Points, in no order, along strands that fork and pass close to each other.
In the rows, zero is written as 128.
Points whose rows are less than 143 apart are linked; no others are. Some points are linked to none.
bape: [152 130  60 168 159 117 138  94 134 114  97 138 140 172 100 166 135  74
 132 151 177 153  95 145 147 125 135 147 152 176 125 159 156 177 171 115
 104  92]
kap: [118 128  77 123 167  92 139 130 119 134 162 136 122 142 133 140 155  98
 106 122 138 145 108 180 162 129 125 121 140 152 149 120 153 172 170  86
  85 139]
poz: [123 129 135 169  81 118 140 106 155 130 114 104 130 127 114 129 163  78
 102 145 105 178 120  97 164 127  98 129 156 173 150 103  56 116 184  94
 134 143]
Bozem: [105  73 201 140 134 127 137 185 122 166 103 146  73 111 149 146  68 178
 148 163 150 115 127  77 139 154  91  57 102  89 106 115 125  57  97 143
 157 152]
Tem: [172  93 146  83  84 100  78 145 140 162  42 109  94 105 144 111 153 100
 147 178 117 138 162  95 166 156 150 142 140 120 108 176 147 104 122 125
 129 137]
rasov: [130  82  66  65 177 126 159 137 107 111 164 167  94 144 138 142 115 130
 107 112 150  62 124 151 122 133  98  95 130 127 165  82 171 158 131 122
 145 118]
susi: [ 80 147 183 150 133  99 116 172 132 150 133 130  81 106 148 107  95 201
 131 128 111 131 135 130 134 139 128  88  94  94 103 109  98  82  92 169
 120 155]
bukib: [123 166 100 138 130  79 168 151 177 147 134  73 122 139 167 108 138 118
 162 117 209 103 166 135 180 139 145  91  86 159 160 131 110 124 135 119
 172 170]
pil: [ 71 212 126 153 119  91  90 175  97 139 163  89 146 127 127 101 137 106
 106 109 108 147 124 176 153 110  81  91  85 104 144 101 166 133 179 105
 124 160]
Gav: [102 170 146 155  82 130 163 164 137 135 132  55 138 128 121 123 126 105
 147 134 112 129 140 100 138 100  72  77 108 116 164  90 111  81 154 130
 165 144]
zifus: [141  80 144 124 112 141 124  98 123 107 115 130 176 107 117 152 139 140
 130 162 100 163 143 128 133  80 102 148 183 113 138  94 105  95 129 120
 129 112]
bil: [131 123 134 216 123 137  88  88  93 101  72 107 172 140 122 151 144  84
 105 174 109 183 121 105 165 117 101 150 164 130 137 117 135 171 205  85
 105 134]
pebip: [153 140  88 124 159 107 126  91  86  91 108 183 121 105  74 196  72 131
 144 161 163 159  91  98 118  60 115  90 121  72 100 154 128 112 139 170
 117 108]
Bopeb: [134 157 100  90 154  62 155  82 147 148 136 118 188 151 117 131 170  82
 101  83 147 120  92 177 127 136 126 184 127 171 173 100 101 144 131 131
  73 122]
vagu: [127 128  92 142 132 160 140  81 145 165 161 152 157 174 127  92 122 112
  67  98 101 108  86 155  44 148 184 179 118 177 109 154  95 193 127 124
 113  96]
viges: [114  82 122 166 147 138 135 109 134 108 103 111 101 160 126 156 144 115
 111 128 118 150 132 106 133 131 124 148 177 159 129  64 104 144 170  81
 109  89]
Lesu: [121  80 118 106 163 148 175 143 166 126 123 157 147  63 151 112 169  96
 158 131 123 151 127 146 163 140 106 117 143 158 153 148 150  91 123 120
 133 202]
Dev: [ 74 134 150 202 113 161 118  99 104 143 151 184 116 101  99 113 118 197
  83 133 103 191  95 142 137  87 150 167 136 142  77 138 104 118 114 155
  87 108]
Viz: [143 137  99 130 115 162 153  88 145 106 158 147 192 126  84 134 124 128
 132 120 133 138 113 141 100  89 163 185 147 163  97 179  98 117  94 161
 143 107]
domid: [105 122 180 139 131 122 138 183  99 127 123  99 135 103 140 125 113 111
 117 160 121 160 118 125 175 108  85  85 104 109 141 168 155 102 136 138
 158 199]
Kam: [141  41 196  85 125 111 123 173 134 148  95 145  89 103 176 135 102 154
 166 170 140 128 148  85 144 142  89  83 137 107 113 130 123  68 123 121
 146 131]
relap: [129 120 119 166 138 110 103 103  72 112 100 197  95  99  80 181  84 175
 107 152 131 160  93 118 120  76 107 108 118  79 110 121 162 139 132 158
  91 108]
Zusat: [162 150 132 114 116 118 125 101 156 120 140  82 103 142 160  93 114 147
 168 104 136  93 186 132  37 190 177 111  85 101  95 133 132 140  98 142
 117 130]
Karaz: [133 103 133 107  99 126 172 118 136 103 102 120 102 114  99 184 114 103
 106 124 104 137 122  60 157 121  94 110 136  97 137  87  62 101 151 131
 191 134]
Dato: [ 95 169 174 141 104  84 130 186 127 147  90  76 113 114 144 108 116 108
 140 124 119 131 140 105 170 133 119  94  73  99 124 160 116  91 147 158
 167 187]
Ludi: [128 148 149 118 123 108 130 111 141 123 178 123  98 154 141  89 107 187
 142 102 116 136 139 151  47 157 182 108 100 113  82 118 111 151 110 127
  94 136]
Bem: [187 129 135 115  96 107 136 103 150 110 125  90 177 147 140 132 109 126
 156 123 140 126 170 125  64 131 149 124 134  99 106 118 102  83  66 143
 123  97]
vedu: [143 145  73 149 161 131  84  89 109 122 163 168 148 170  93 118 114 117
 128 132 132 170 101 158  77  79 152 146 144 134 102 158 160 159 153 149
  79  65]
kubup: [130  65 119 172 143 182 119  79 138 109 111 149 170 160 134 133 122 110
 111 146 121 154 147 126  97 117 154 162 198 164 124  86 137 135 163 105
 104  80]
Zerif: [ 93  85 193 139 182 126 110 165 113 162 116 120  92 115 165 126  59 157
 149 175 180 107 145 116 122 171 102  69 108  84  96 158 157  88  77 167
 140 150]
dere: [ 68 150 121 178 126 130 124 128 106 143 139 181  64 123  88 127 126 208
  71 127 106 147  90 147 139 106 149 143 100 116  98 134 122 146 106 146
  95 130]
nug: [140  38 122  83 159 155 155 123  98  98 121 211 121  78 129 158 100 155
 139 135 125 125 116 108 139 128 101 126 146 113 119 132 139 141 113 125
 146 165]
Golel: [177  70 179  69 119 100  91 139 137 174  62  99 127 106 168 112 121  90
 163 189 166 117 179 102 143 153 112 104 150 122 136 170 159  62 104 136
 126 130]
kos: [100 195 135 132 143  83 105 183 126 164 145  86 169 123 168  73 145 117
 152 117 144 121 139 189 177 111 122  99  74 105 154 159 145 132 128 129
 140 199]
nafem: [104 124 192  68 101 127 110 168 118 123  82 146 132  76  90 147 109 118
  76 141  67 166 117  78 164 110 110 139 113  73 150 160 103  96 108 174
 165 177]
buda: [166  84 148 117 149 177 123 129  96 118 159 136 171 120 114 108  61 159
 154 170 137 116 156 102  49 121 137 119 146  95 111 163 155 110  70 119
 132 112]
mok: [104  79 173  76  96 171 116 150 131 144 107 193  89  54 117 125 147 148
  93 152  61 146 134  81 168 119 106 164 179 123 140 116 100  97 141 143
 134 166]
Rula: [104 138 139 118 110 116 117 121 113 141 139 125 134  97 106 106 177  98
  71 138  67 189 103 141 180 135  93 140 131 127 166 125 121 162 187  84
 111 185]
vibo: [110 164 108 131 127 130 153 127 160 152 151  93 135 155 138  84 155 111
 100 101 121  87 122 146 113 136 137 144 139 163 167  51  73 139 160 143
 115  78]
kapin: [ 83 157 202 170  86 152 102 163 150 163 153  90 100 146 164  86 145 174
 157 123 140 158 138 118 150 136 167 123 123 146 101 135 106 102 108  95
 133 107]
gemeg: [148  57 110 152 132 179 126 108 163 126 101 134 140 115 138 121 188 100
 146 152 115 152 146 119 172 154 113 174 186 176 167 107 179 140 149  85
 116 141]
pinos: [138 122  93 144 139 132 131  82 157 161 134 122 162 216 132 116 144 105
  80  91 128  86 111 146  50 176 185 181 111 168 140 134 148 184 100 113
  73  92]
lofar: [ 55 150 214 142 114  91  82 191 113 177 111 110  99  99 156 108 118 162
 122 152  84 163 118 142 157 134 120  96  89  93 135 124 141  90 130 136
 109 172]
pum: [ 92 118 180 122 107 112 147 192  82 146 138 127  99 109 139 129  98 145
  88 131 102 126  95  83 134 111  42  68  90  92 173  67 158 110 181 117
 144 184]
poga: [105 158 168  82 111 119  91 163  94 131 111 128  97  82 102 106 140 133
  78 110  49 132 122 127 165 117 104 129 107  78 157 145 117 141 121 153
 156 167]
lim: [139  91 103 184 162 188  94  89 103 110 145 177 145 139 112 145 101 143
 143 150 129 164 117 145  99  91 154 151 151 144  89 143 182 163 134 122
  80  97]
detu: [125 151  80  97 153 127 161  88 125 112 167 183 123 125  65 152  86 142
 132  95 172 137  98 132  92 119 173 133 122 147  68 178  97 167 114 172
 132 116]
guv: [157 135 105 150 139 127 133 119 138  99 148 110 147 162 133 136 106 128
 181 147 202 133 133 139 100 111 179  92 111 153 103 170 176 122  97 109
 111 117]
bivud: [195  43 114  47 135 153 135 102 139 117 121 176 146  92 136 138 102 132
 150 139 123 127 171  87 114 156 160 164 158 123 120 157 138 126  77 143
 157 153]
raz: [ 92 159  99 173 154 141 127 103 124 155 155 164 150 138 114 111 163 103
  86  90 130 146  64 186 148 138 137 215 119 181  83 154  74 179 189 116
 105  74]
vafod: [115 148 120  90 126  99 138 163 129 131 134 118  72  97 139 115 141 129
 107 125 105 117 123 130 164 132 117  94 125 132 185  92 117 151 183 108
 153 179]
Setud: [137  53 120 158 172 179 124  92 125  99 135 205 125 108 127 142 121 162
 142 128 101 161 133 144 128 135 156 166 168 135  94 142 176 148 125 119
 120 150]
Bok: [126 109 138 129 122  88 139 149 135 106 117 119  64 123 144 130 134 138
 135 129 133 132 142 127 165 143 124  99 122 122 125 131 118 138 150 110
 139 159]
bis: [139  98 160 136 118 140 113 133 167 123 156 154  60 142 166  96 133 173
 138 124 123 128 135 120 137 187 205 140 136 158 100 149 110 144 113 103
 135 151]
fumor: [ 81 167 136 159  93 109 127 134  89 122 100 137  62 130  81 177 134 157
  48 120  92 167  82 103 149 111 118 135  90  85 137 117 142 152 156 147
 130 153]
keran: [127 102 139 154 137 151 108 123  71 107 120 203 164  81  84 157  76 180
 117 174 117 166 103 109 107  65 105 137 148  86 102 137 139 101 102 166
  93 112]
Gego: [159  85 147  72 139 154 158 146 133 140 165 112 120 135 160 103 103 159
 157 135 150  70 163  99  73 152 130  77 111 111 155 107 163 118  84 109
 142 125]
debo: [167 119  58  96 149 100 149  94 101 107 100 106 144 162  92 182 131  81
 118 116 150  88 136 128 113 125 113 128 142  98 160  92 172 142 109 128
 109  73]
tid: [110 150 107 100 160 148  98 137 108 116 141  98  85 163 151 151 145 138
 149  83 154  73 149 147  72 150 110  88 123  98 141  79 215 160 142  78
  99  92]
Golam: [144 180  78 141 126 115 113  96  90  90 102 157 140 127  56 192 108 103
 135 137 150 139  86 111 129  67 123 117 113  98  78 187  96 132 146 182
 140 100]
nam: [159 143 135  77  95 133 123 159 163 149 130  76 125 121 140 114 149 117
 151 124 120  82 178 101 129 125 102 120 130 113 174  78 141  87  93 141
 148  99]
fof: [ 95  91  93 118 176 172 173 107 137 104 142 207 132 101  89 160 103 130
 126 130 121 162  82 138 154  98 128 138 155 161 108 125 124 137 146 142
 135 147]
medev: [104 149  90 116 153 176 158 144 150 144 215 140 131 156 120  86 112 138
 103 106 126  78 107 162 107 121 171 138 120 163 157 119 100 168 117 151
 146 121]
Setig: [ 64 159 195 141 127 119  84 182  85 142 146  95 125 114 138 104 146 151
 134 137 110 154 128 158 142 111  85  78 104  93 144 111 173 119 157  85
  94 156]
Vop: [151  77 153  97  97 126 152 160 141 138 107 122 105  99 128 149 113 126
 149 159 111 123 157  81 144 126  98  81 137 104 140 100  90  66 144 137
 166 138]
rofe: [167  82 102  77 136 144 135  99 131 110 110 148 158 106 119 162 135 107
 123 131 133 116 165 111 160 123 134 157 148 126 149 155 134 144  59 148
 168 135]
Visuf: [ 96  98  96 136 171 149 143  82 112 115  86 161 187 139 112 148 126  79
 106 136 122 173 127 138 113  99 108 181 200 155 151  76 112 136 181 121
  90  81]
mipe: [120 112 156 107 118 114 125 110 125  95  62 167 105  94  84 187 124 119
  91 121 112 166 118  85 192 123 141 142 107 105 114 185  94 149 137 160
 164 193]
Voba: [117 230  80 178 125 104 104 136 118 137 154 130 110 162 109 129 143 112
 166  91 158 143  86 173 118 106 115 102  92 111  93 145 149 141 193 145
  90  71]
febev: [153  64 126 135 102 170 111 116 152 120  96 161  97 117 111 141 163 115
 129 146  98 141 150  80 183 154 133 171 197 164 138 148 140 129 156 114
 163 153]
gomok: [ 92 194  96 147 138  98 119 117 110 148 141 161 113 134 103 118 155 127
  84  75 115  91  61 167 134 155 144 191  96 152 103 134  77 187 182 137
 132  87]
Riron: [155 113 120  90 132 107  99 139  68  95 108 126 110 125 146 142 133 119
 133 109 137  89 149 124 124 128  53  72 108  63 136 119 190 132 144 119
 139 138]
Tavi: [155 178  68 120 141 109 129  94 138 136 154 116 143 186 134 113 121 106
  98  82 143  60 122 158  57 162 176 152  85 127 136 128 167 178  96 152
  86 108]
nulut: [207  48 132 115 111 168 137  74 134 125 139 138 211 140 136 154  85 137
 141 162 110 114 164  93  35 115 159 144 158 112 147  96 150 111  71 122
 114 111]
Tuzu: [152 112 168  88 118 154 129 124 172 143 130  90  97 158 176 106 121 151
 161 116 169  82 192  96  52 175 183  91 101 121 132 125 178 118  86 110
 131 126]
lale: [175 123  64  88 152 110 146 104 102 100 138 130 137 135 119 152 109 101
 135 130 185 101 145 148 117 105 107  93 110  96 136 142 196 124 106 126
 110 115]
revem: [107 186  81 149 144  85 162 139 142 151 123 121  91 146 127 133 160  83
 105  86 150  85  97 155 168 175 124 153 105 164 146  99  72 205 190 124
 157 153]
Gep: [142 126 155  79  82 112  92 166 138 145  72 110  73  99 131 110 132 101
 137 163  92 123 152  91 165 139 127 134 122 114 140 164 108 102 116 161
 175 156]
Bazu: [121  91 115 159 132 190 123  93 149 153 103 105 140 111 127 114 176  58
  88 163 103 167 137  98 181 167  79 160 184 180 197 102 146 174 184  63
 107 134]
zofo: [171  96 138  79 114 105 153 118 190 140 145 125 139 128 177 107 133 132
 152 126 151 133 155 131 119 160 187 147 131 171 131 155 101 101  92 141
 129 157]
degu: [ 82 169 110 172 130 119 124 114 121 140 141 156  53 145  89 131 132 151
  83 101 105 135  85 155 155 150 138 164 112 136 101 101  99 170 151 145
 120 100]
lusok: [150  76 118 147 133 169 168 102 183 106 147 163 174 136 144 145 117 137
 149 118 135 164 133 114 107 138 170 145 169 169  85 147 102  80 103 135
 139 155]
Suda: [128  74 181 158 176 138 105 147  78 111 101 144 125 116 144 141  57 171
 151 186 158 132 129 119 120 152 105  95 126  93  86 194 171 103  56 154
 115 144]
koru: [117 191  84 127 132 137 114 120 132 130 170  87 145 180 133 106 141 107
 116  80 131  77 132 170  78 135 124 143 121 132 135 103 160 163 113 145
 101  69]
fupi: [ 78 138 117 130 142 171 170 125 150 131 177 127 132 145 119  99 119 140
  86 112 106 112 120 139  98 107 136 143 139 159 138  71  75 126 135 157
 149  74]
Leva: [171  57 107 140 132 170 118 114 129  88 102 156 123 123 116 171 116 123
 145 153 133 119 137  92 166 118 134 151 175 138 125 160 149 144 113 128
 183 138]
bos: [167 137 139  92  86  74 138 116 194 168 113  99 149 109 170  98 168  94
 160 129 171 121 157 124 160 155 158 153 117 181 159 138 109  73 104 116
  95 161]
Pap: [127  76 175  82 131 140 121 180 173 168 145 147  75  98 192  89 140 152
 181 159 150 126 153 117 148 168 165 104 157 177 146 128 136 106 141  88
 125 166]
zov: [128 159 130 185  82 112 140 123 141 138 135 109 163 122 128 125 174 116
 115 113 127 125  92 146 174 118 116 182 123 179 114 167  64 114 155 102
 168 125]
lela: [157 164 109  47 130  85 135 119 165 145 147 129 113 129 161  97 147 155
 134  82 123  73 140 155  80 154 166 130 105 114 176  69  92 142 127 155
 112 145]
tovu: [ 96 152 145 132 149 125 104 181 108 143 171  98 144 126 150 102 128 132
 153 122 139 121 140 176 158 117 122  95 106 120 137 179 175 127  87 114
 141 149]
gozo: [134 111 149 173 122 148  96 129  86  82 106 121 133 129 115 178 111 156
 145 151 136 122 126 100 110  82  93  86 137  81 116 101 154 106 134 108
 114  74]
falid: [160 104 128 170 142 181 127  97  85  95 108 211 202  87  95 193  58 141
 156 201 110 141 133  99 120  71 125 148 178 101 107 132 123  94 110 161
 132 132]
Govop: [136 173 135 138  75 100 129 135 126 135 115  94 164 117 126 114 160 107
 123 100 112 119 125 144 161 117 106 160 107 148 137 172  73 104 101 150
 178 141]
totu: [145 192 158 126  84 101  92 147 117 142 100  62 157 107 134  98 165 127
 148 119 106 119 155 162 133 123 108 142  96 108 129 160 117 107  89 145
 139 120]
Sobo: [122 140  69 110 166 100 154 128 105 120  80 125 155 167  92 165 127  67
 110 108 122 120 129 133 105 119  83 125 161 126 176  61 146 143 164 121
  94  54]
fitus: [133 121 129 121 115 145 155  84 137 125 160  99 191 166 127 125 116 129
 123 123 113 148 132 134  35  91 144 131 146 128 123  62  94  99 123 128
  84  49]
Gop: [138 104 141 150 112 176 125 114 172 123 144 145 115 127 138  96 162 145
 127 122 104 159 129 136 158 170 178 196 152 169 102 170 112 153 106 106
 142 147]
mumu: [130 141 188 162  86 139 105 154 163 150 150 100 139 145 157  96 118 171
 158 118 151 131 150 100 115 150 147 136 136 156  86 155  71  71  75 124
 149 117]
mevo: [111 147 155 163  88 116 153 153 102 100 105 101  53 116  99 153 105 136
  94 119  97 138 104  72 155 136 100  85  85  84 132  96 137 125 157 156
 164 162]
fumet: [137  97 115  43 155 107 122 146  86 112 151 152 122 113 132 126 118 149
 117 109 127  88 143 160 129 113  88  98 111  77 142 115 149 139 114 116
 136 139]
nilez: [174 105 156 132 112 137  99 131 155 115  94 120 168 115 142 134 121 122
 155 156 133 151 158 109 159 140 157 155 170 151 104 182 101  71  88 138
 142 142]
vomu: [130  57 147  87 145 118 166 156 138 113 112 155 133  79 156 128 133 100
 158 171 133 145 120 100 169 126  56  91 142 150 139 144 138  85 152 112
 143 195]
rofab: [ 81 177 170 127 131  95 117 186 153 152 118  88 110  99 180  78 104 151
 168 110 114 111 138 128 153 124 137  95  86  94 131 106  94  91 138 158
 158 170]
korir: [125 134 145 178  83 154 121 113 160 150 108  63 153 133 129 107 175  61
  94 168 117 182 140  81 169 134  75 136 172 172 178 111 121 142 165  63
 114 133]
Dadad: [138  55 110  90 167 140 155 111 120 100 155 172 106 109 152 128 130 160
 140 124 123 133 122 158 128 148 141 132 135 140 129 125 157 156 134 106
 106 160]
niv: [140  96 156  81 145 153 119 141 107 118 144 118  82 142 167 138 136 174
 173 112 144  71 151 114  66 156 109  84 119  97 123  84 186 147 122 105
 125 112]
Det: [120  92 189 145 147 123 112 138 133 122 155 143  72 130 150 107 111 191
 154 130 125 154 141 142  96 165 180 113 115 134  88 117 131 127 104  91
  96 136]
rov: [116 161  75 112 154 127 162  92 137 134 143 170 109 164  84 145  88 125
 104  78 136 109  92 126  58 140 166 154 132 156  85 128  68 166 139 164
 132  71]
pigik: [150 130 137 124 145 144 110 167 146 147 123 101 148 122 170  93 153 111
 164 149 151 128 150 153 164 151 155 131 119 142 145 213 189 124  61 109
 138 149]
Miv: [141 147 127 136  94 116 160 138 142  99  89  71  72 129 106 176 132  97
 118 121 112  93 136  67 165 140  91  95 112 101 139  97 117 138 169 139
 191 131]
Ranor: [128 131 148 181 129 151 106 162  84  83  94 108 123 117 113 161  86 138
 149 176 167 117 126  98 136  86  89  71 109  73 114 167 175  90 108 138
 152 109]
kud: [109 210 158 152  85  84 110 120 142 141 127  60 135 149 149 109 189 136
 168  92 141 132 126 158 138 139 114 136  97 134 120 102  99 130 150  93
 112 101]
sete: [148 115  96  94 146 115 121  97 104 112 154 136 175 136 126 130 153 116
 122 112 121 133 134 186 105 107 150 158 133 112 139 136 161 147  98 126
  77 124]
Vug: [156  94 135 171 119 128 115  97 117 122  89 126 138 108 115 159 153  71
  96 159  84 198 111  78 178 148  90 137 156 144 135 131 158 184 196  67
 125 192]
Libi: [108  75 185 122 132 141 140 195  94 146 102 163  77 109 157 126  92 173
 118 168 137 101  99  83 163 138  75  79 102  95 154 145 165 110 123 150
 165 169]
Suli: [146  63 157 116 165 179 121 166 129 121 134 133 139 110 150 108 109 141
 163 155 127 119 148 133 137 148 134 121 142 136 128 199 168 113  78 137
 150 159]
Gazo: [116 168 146 149 135 148 142 142 154 133 165  86 134 152 150 102 101 159
 179 115 170 113 149 139  91 119 173  95  92 141 105 148 146 110  86 121
 155 119]
Niboz: [131 119 107 159 123 166 148 122 148 115 157 149 120 147 103 125 127 135
 109 116 127 122 109 119 133 134 161 168 154 176 100 163  97 139 101 139
 166 103]
Domis: [ 90 128  84 127 177 152 148 101 130 147 146 179 158 169 126 100 145  98
  71  94 120 143  85 175  95 149 177 201 136 174 105 135  96 188 161 112
  85  78]
Vogog: [150 148 132 132  97  72 136  90 165 152 144  87 176 144 149 114 177 101
 135 103 145 133 134 155 139 148 143 164 115 178 154 107 120 131 118 110
  89 135]
donof: [127  71 141  67 148 175 152 170 184 147 150 177 121  72 172  77 143 144
 157 137 104 136 132 136 132 163 149 124 165 159 145 140 126  86 117 120
 123 189]
diveg: [127 128 135  83 103 120 123 178 169 169 116 123  43 102 166  87 147 138
 148 159 132 105 147 101 173 164 145  91 140 158 172 101 118 129 177  86
 143 174]
pudit: [ 94 220 103 155 116  92  88 157 109 153 169 105 161 142 157  84 175 118
 132  86 127 104 130 194 165 132 119 126  93 117 155 129 140 155 146 115
 121 150]
Ral: [165 142  64 139 149  97 148  94 131 106 124 103 137 169 124 154 139  83
 149 135 212 124 127 163 137 104 143 111 104 144 127 155 183 144 129 115
 110 108]
Gofa: [214  55 147  94 104 144 107  98 134 120 111 147 159 128 139 148  92 147
 160 177 106 127 193  91  87 143 156 155 170 117 108 142 132  97  67 135
 138 123]
gapal: [103 148 116 201  99 114 127 140  87 119  83 175  79 129  81 187 106 167
  71 152 134 159  83 103 144  93 123 106  90  93 116 143 171 131 125 170
 108 138]
mupe: [121 172  81 120 137  84 166 107 155 123 137 118 100 143 130 137 150 124
 120  77 175  73 127 136 141 163 140 131 100 150 125 105  54 163 161 149
 170 125]
tofat: [124 158 101 162 125 138 133  95 115 108 134 203 125 121  65 164  87 146
 132 128 141 162  79 104 121  83 145 145 128 141  71 184  99 129 115 185
 125  99]
rageg: [127 159 150 109 129 115  86 152  76 120 107 128 107 106 108 127 125 164
 110 117  74 138 135 153 129 114 102 116 100  55 105 138 145 132  93 155
 115 129]
tipem: [110 162 104 126 138  92 180 134 162 141 150 111 116 129 162 100 115 144
 154 101 180  93 131 136 145 132 171 119  89 152 120 147  74 134 125 152
 175 163]
nir: [126 107 137 114 123  95 100 148 100 117 112 103  80 138 150 135 161 135
 147 126 129 119 138 132 143 158  93  82 113 111 141 116 186 159 170  66
 127 139]
Siza: [146 103 158  91  68 136 103 159 126 140  64 135 136  83  99 140 131 101
 107 169  66 170 136  53 174 120 115 153 146 119 128 163 104  75 136 152
 172 158]
mir: [146 144  84 181 161 113 105 127 100 100  87  99 132 179  99 164 144  75
 144 147 154 132 120 125 134 107 121 123 160 136 137 115 187 166 158 100
 109  63]
bet: [149 146 155  79 140 107 100 139 106 122 103  92 142 104 138 105 119 126
 145 123 116 118 165 158 112 148 114 125  96  64 106 167 123 112  68 175
 130 135]
duze: [152 133 123 132  96 150 154  77 147 129 150 126 229 134 136 108 139 116
  97 108 123 134 124 142  67 106 161 210 152 161 109 149  85  95  86 141
 112 113]
Kupo: [ 96 128  90  98 167 105 125 106  97 124  85 143 154 135  82 162 139  70
  79 117  89 146 121 142 132  99  96 157 166 121 146  93  94 174 181 121
  99  83]
bifa: [150 119 144 145 107 151 112 110  96  92 132 142 165 119 108 148  88 169
 150 160 113 131 141 113  61 102 118 116 147  61  97  83 124  91 102 128
 116  60]
gimef: [ 98 144 149 165 144 136 132 189  82 118 108 133 114 109 112 139  78 139
 119 151 146 137 106 114 163 105 105  74  81  94 132 185 168  95 103 167
 142 160]
dez: [155  76 155  67 133 104 135 163 153 153  88 107 139  95 175 125 139  86
 169 175 154 141 164 116 175 150  89  98 141 161 163 173 161  68 130 115
 118 196]
saza: [105 146 110  93 150 138 145 108 125 113 144 172 103 139  66 143  87 160
  90  94 103 115 109 117  82 125 134 144 123 100  75  73  52 156 124 162
 121  70]
vome: [104 145 151 119 122 115 146 178 122 140 142  66 137 129 163 141 119 113
 179 126 158 112 144 109 145  97  69  43 101 128 169  84 157  96 161  84
 159 157]
leza: [105 169 182 127  93 126  96 133 159 148 135  70 107 140 155  96 179 150
 162 104 138 121 160 129 114 151 150 124 121 129 131  87 112 106 126 106
 123  91]
Sek: [122 126 118 139 133 145 158 118 185 134 155 166  99 116 145 112 168 127
 132 116 131 123 100 154 192 186 178 171 134 182 124 166  89 150 149 122
 153 175]
nenif: [124 163 119 148 108 122 135  81 131 149 153  96 200 155 134 103 140 115
 113  92 126 111 100 165  62 107 146 181 126 164 104 137  94 122 105 140
 114  60]
tukir: [123 144  87 114 142 108 169 116 172 148 144 157 121 128 136 137 171  93
 100 101 138  99  95 167 185 181 154 183 134 185 159 128  71 186 159 108
 151 157]
Pofe: [139  99 115 191 149 145  83 103  71 105  81 121 162 158 115 156 134 100
 141 171 132 142 128 115 131  93  87 119 172 121 148 109 190 159 181  70
  98  92]
mufof: [125  67 158 130 137 131 154 141 100 111 105 183  82  94 114 162  88 170
 115 160 126 120 129  88 155 116  95 108 124 105 110 132 145 117 104 148
 162 156]
Dozi: [123 199  94 152 112 164 130 108 129 134 165  98 149 151 107  99 121 135
 106  73 113  83 107 134  47 124 135 155 117 142  97 116  98 135 122 163
 128  58]
Tufe: [127 120  89  45 155 124 139 106 129 127 162 165 168 120 126 125 160 110
  91  97 119 113 130 173 141 132 135 159 154 143 192 130 144 157 104 131
 103 151]
buneb: [122 186 109 184 114  97 121 124 132 134 134 101 114 156 121 125 162 131
 145 101 146 127  91 162 111 120 135 141 107 150  82 117 101 144 159 129
 114  81]
baso: [110 165 126 125 136 105 148 145 158 155 124  59 112 129 175 127 144 101
 171 107 186  83 169 111 160 139 106  62  96 125 183  94 164 120 135 104
 149 153]
zuve: [123 117  66  80 173 138 157 125 119 125 205 155 108 156 116 119 100 150
 109 104 127  86 118 147  74 124 154 106 125 124 140 100 146 173 128 139
 130 125]
ner: [154 128 173 121  77 133 137 134 167 146 149  92 184 149 139  84  99 157
 144 113 117 130 175 106  55 146 167 134 136 133  86 139  78  62  68 136
 132 114]
faz: [124 168  94 123 141 121  86 113  82 119 155 136 165 135  82 110 138 114
  97 114 103 151 106 180 113  78 124 154 125 118 117 140 148 154 122 148
  92  90]
pera: [113 165 132 190 113 115 127 123 107 102 116 110 142 146  96 129 135 109
 113 132 126 145  90 136 168  94 120 148 135 145 109 146 101 140 145 125
 124 112]
dizep: [154 126 135 180 125 164 107  88 116  81 109 168 198 104 109 161  98 131
 153 167 122 180 131 129 133  66 153 164 181 117  97 155 105  81 113 153
 112 132]
laz: [102 135 151 173 113 108 141 129 154 123 103  89  66 161 123 144 141 126
 126 119 124 131 132 113 118 142 108 102 141 138 115  45  89 137 190  90
 125  86]
Kir: [192 119 120 117 111 139 115  83 107 108 116 114 193 132 102 144  97 141
 146 150 109 129 163 109  30 123 154 146 144  75 106 104 120 116  76 134
  98  84]
mol: [124 192 105  92 134 132 135 137 164 151 163  94 115 137 160  84 171 132
 118  79 119  54 139 153 101 155 137 134 122 128 199  38 124 153 139 140
 121 120]
pako: [122 186  77  81 144  90 134 114 142 132 175 155 168 147 139 104 167 117
  83  92 130  98 104 195 128 127 146 158 115 149 180 109 110 174 125 119
  98 142]
golal: [ 82 184 164 179 120 139 128 135 135 153 186  96 137 159 151  95 147 166
 162 106 165 139 118 162 112 132 180 127  95 144 100 142 135 137 115  85
 130 113]
fuvun: [108 186  89 157 103 148 151 137 144 115 123  58 111 156 118 148 145  93
 136 109 135  92 124 111 152 113  88 109 112 133 156  89 128 120 150 138
 178 107]
tigag: [120 181 104 164 131 120  67 128  85 112 140 117 110 149  94 138 133 129
 111 109 114 150 109 162 126  95  96  94 113  95 103 130 164 135 152 134
  93  79]

Follow the links from the first point to the second, and from the first to the third. Name the last point that the two ways share.
Kupo / gozo / Dadad -> kapin
Ranor / donof / Bopeb -> buneb
dere / Golam / Suda -> Miv
koru / tipem / tid -> Gop
Leva / kubup / rageg -> kapin
niv / Tavi / baso -> Gop

A fork is a point with three links. Follow the links from the first point to the second and name the forks in between, in order.
Ral / pil -> kapin Kir
Vug / Golel -> Ral kapin buneb
Karaz / sete -> Bozem faz
dizep / Libi -> relap Miv Bozem
Vogog / Pofe -> faz buneb kapin Ral
